Points on a hilly landscape, in no order, each with its height.
From any point a ball rolls to the lowest of the 5 points nearest to it. It stops when none of these is lower. Distance is the straight distance between rows; heights are no part of it.
babi: [110 117 139 118 162 110 110 141]  (h 29.7)
fosip: [127 155  95 174  83 191 152 116]  (h 27.0)
vipi: [133 127 140 109 150 107 121 129]  (h 16.5)
mov: [177 136 128 113 105 145 140 103]  (h 7.4)
sisu: [ 36 118  93 177 146 126 139 161]  (h 14.4)
tor: [139 149 103 171  93 176 151 113]  (h 24.0)
sig: [182 133 128 106  93 164 133  96]  (h 18.7)
balo: [ 63 115 119 152 155 116 115 160]  (h 13.9)
tomib: [ 61 123 102 169 147 130 142 151]  (h 13.3)
rif: [ 94 109 133 126 163 106 104 149]  (h 43.0)
zif: [146 134 120 136 118 145 145 114]  (h 18.1)
Sugev: [132 111 168  83 162  89  79 147]  (h 14.7)
bizu: [158 138 122 131 113 148 144 111]  (h 15.6)
rurip: [126 110 154  94 161  95  93 140]  (h 25.2)
vogit: [164 119 147  90 134 101 123 113]  (h 17.3)
feri: [115 147  90 184  96 178 164 124]  (h 28.1)
gamuf: [152 115 172  68 154  77  91 133]  (h 3.3)
Patu: [190 122 169  56 126  82 113 110]  (h 29.1)
torop: [122 159 100 183  71 205 144 113]  (h 27.6)
Gede: [ 28 126  86 184 138 133 146 164]  (h 18.3)
Dun: [132 142 107 162 111 161 153 123]  (h 25.1)
beson: [165 137 122 124 111 141 145 109]  (h 12.7)
sorir: [134 137 119 143 124 141 146 119]  (h 21.4)
Tep: [199 132 147  76 104 116 126  99]  (h 7.9)
limu: [170 139 122 123  93 162 142 105]  (h 17.4)
lelub: [ 81 109 126 133 160 111  99 154]  (h 37.4)
Fogu: [161 125 158  82 142  89 111 121]  (h 10.8)
seram: [141 144 107 158  98 176 153 112]  (h 20.3)
mipo: [121 161  97 190  66 206 145 111]  (h 28.0)
Folot: [125 133 127 137 133 125 136 123]  (h 19.3)
kug: [152 126 148  99 144 100 124 123]  (h 16.1)
sifo: [101 136 104 173 124 142 160 134]  (h 31.1)
ket: [130  88 175  73 163  82  56 169]  (h 10.9)
puf: [114 125 128 137 148 119 130 133]  (h 43.1)
Tid: [153 144 111 148  86 181 145 103]  (h 12.1)
zal: [103 127 118 147 141 123 138 133]  (h 36.2)
Rak: [140 117 153  91 153  90 105 129]  (h 19.2)
vifi: [158 129 133 109 124 126 134 113]  (h 14.8)
bagi: [ 36 133  87 191 135 139 152 153]  (h 23.5)
kasim: [142 130 127 125 136 122 138 122]  (h 16.2)
sevuv: [197 128 156  66 117 102 121 104]  (h 12.6)
Kebe: [112  96 158  97 164  93  75 161]  (h 24.8)
nev: [176 124 165  65 138  84 109 117]  (h 3.8)
tosom: [205 126 158  57 106 100 125  98]  (h 12.0)
Tol: [ 80 134 104 180 127 137 156 141]  (h 36.6)
Gem: [144 137 116 150 104 161 151 113]  (h 22.2)
Dateg: [127 148 101 172  98 177 157 114]  (h 25.0)
tasep: [137 102 181  60 158  80  69 154]  (h 2.9)
Mapuz: [166 122 166  69 144  85 104 123]  (h 37.7)
Favit: [182 127 153  78 125  95 124 111]  (h 21.2)
movu: [172 134 132 102 112 132 137 111]  (h 12.9)
kuga: [141 107 173  73 156  80  77 142]  (h 14.3)
kuvu: [ 96  93 149 104 165 100  73 170]  (h 29.0)
kop: [ 80 128 109 161 147 127 137 140]  (h 23.6)
duno: [ 69 118 112 161 153 122 134 149]  (h 15.9)
Ril: [168 131 142  93 123 115 130 108]  (h 16.8)
dite: [159 132 140  99 134 113 128 117]  (h 15.3)
Muti: [ 94 148  89 196 100 173 165 133]  (h 30.9)
voga: [ 93 115 127 141 156 112 121 146]  (h 77.4)
zarok: [110 130 115 152 131 134 149 129]  (h 24.7)
nutig: [108 107 145 110 165  97  91 151]  (h 32.2)
nefu: [124 122 140 114 152 104 121 130]  (h 18.2)
kuru: [ 72 140  96 190 120 145 162 145]  (h 34.5)
lufi: [159 146 116 137  83 184 139 100]  (h 4.8)
vesu: [105 152  88 201  87 184 162 126]  (h 29.6)
lorel: [198 131 135  89  93 143 130  94]  (h 4.9)
gige: [ 98 131 110 160 133 131 146 133]  (h 27.9)
malin: [ 97 143  97 186 111 162 161 132]  (h 36.8)
bavib: [ 57 141  89 194 122 147 165 145]  (h 30.0)
bafi: [141 125 140 104 147 105 120 124]  (h 16.0)
beliz: [144 118 160  85 153  88 101 129]  (h 22.1)
vul: [197 122 166  57 113  94 119 108]  (h 17.7)
nove: [ 57 117 107 162 155 120 128 156]  (h 10.6)
kopof: [ 84  95 133 120 165 101  85 168]  (h 30.3)
zas: [142 152 109 167  75 196 141 105]  (h 22.8)

Where does a ball stop that starts at each point below?
kug -> nev
rif -> mov
malin -> lufi
kuvu -> tasep
kopof -> tasep
tosom -> lorel
nefu -> mov
nutig -> tasep
voga -> mov
zas -> lufi
zif -> mov
Rak -> nev
sevuv -> lorel
tor -> lufi
Muti -> lufi
lelub -> nove

Call two points neighbours if one is among the 5 nearest of the other. Go from one point of each pair to the other, from neighbour to neighbour, staying as low as possible. Name the highest point that can't be avoided.
lufi, lorel -> limu
nev, mov -> kug
nev, nove -> gige
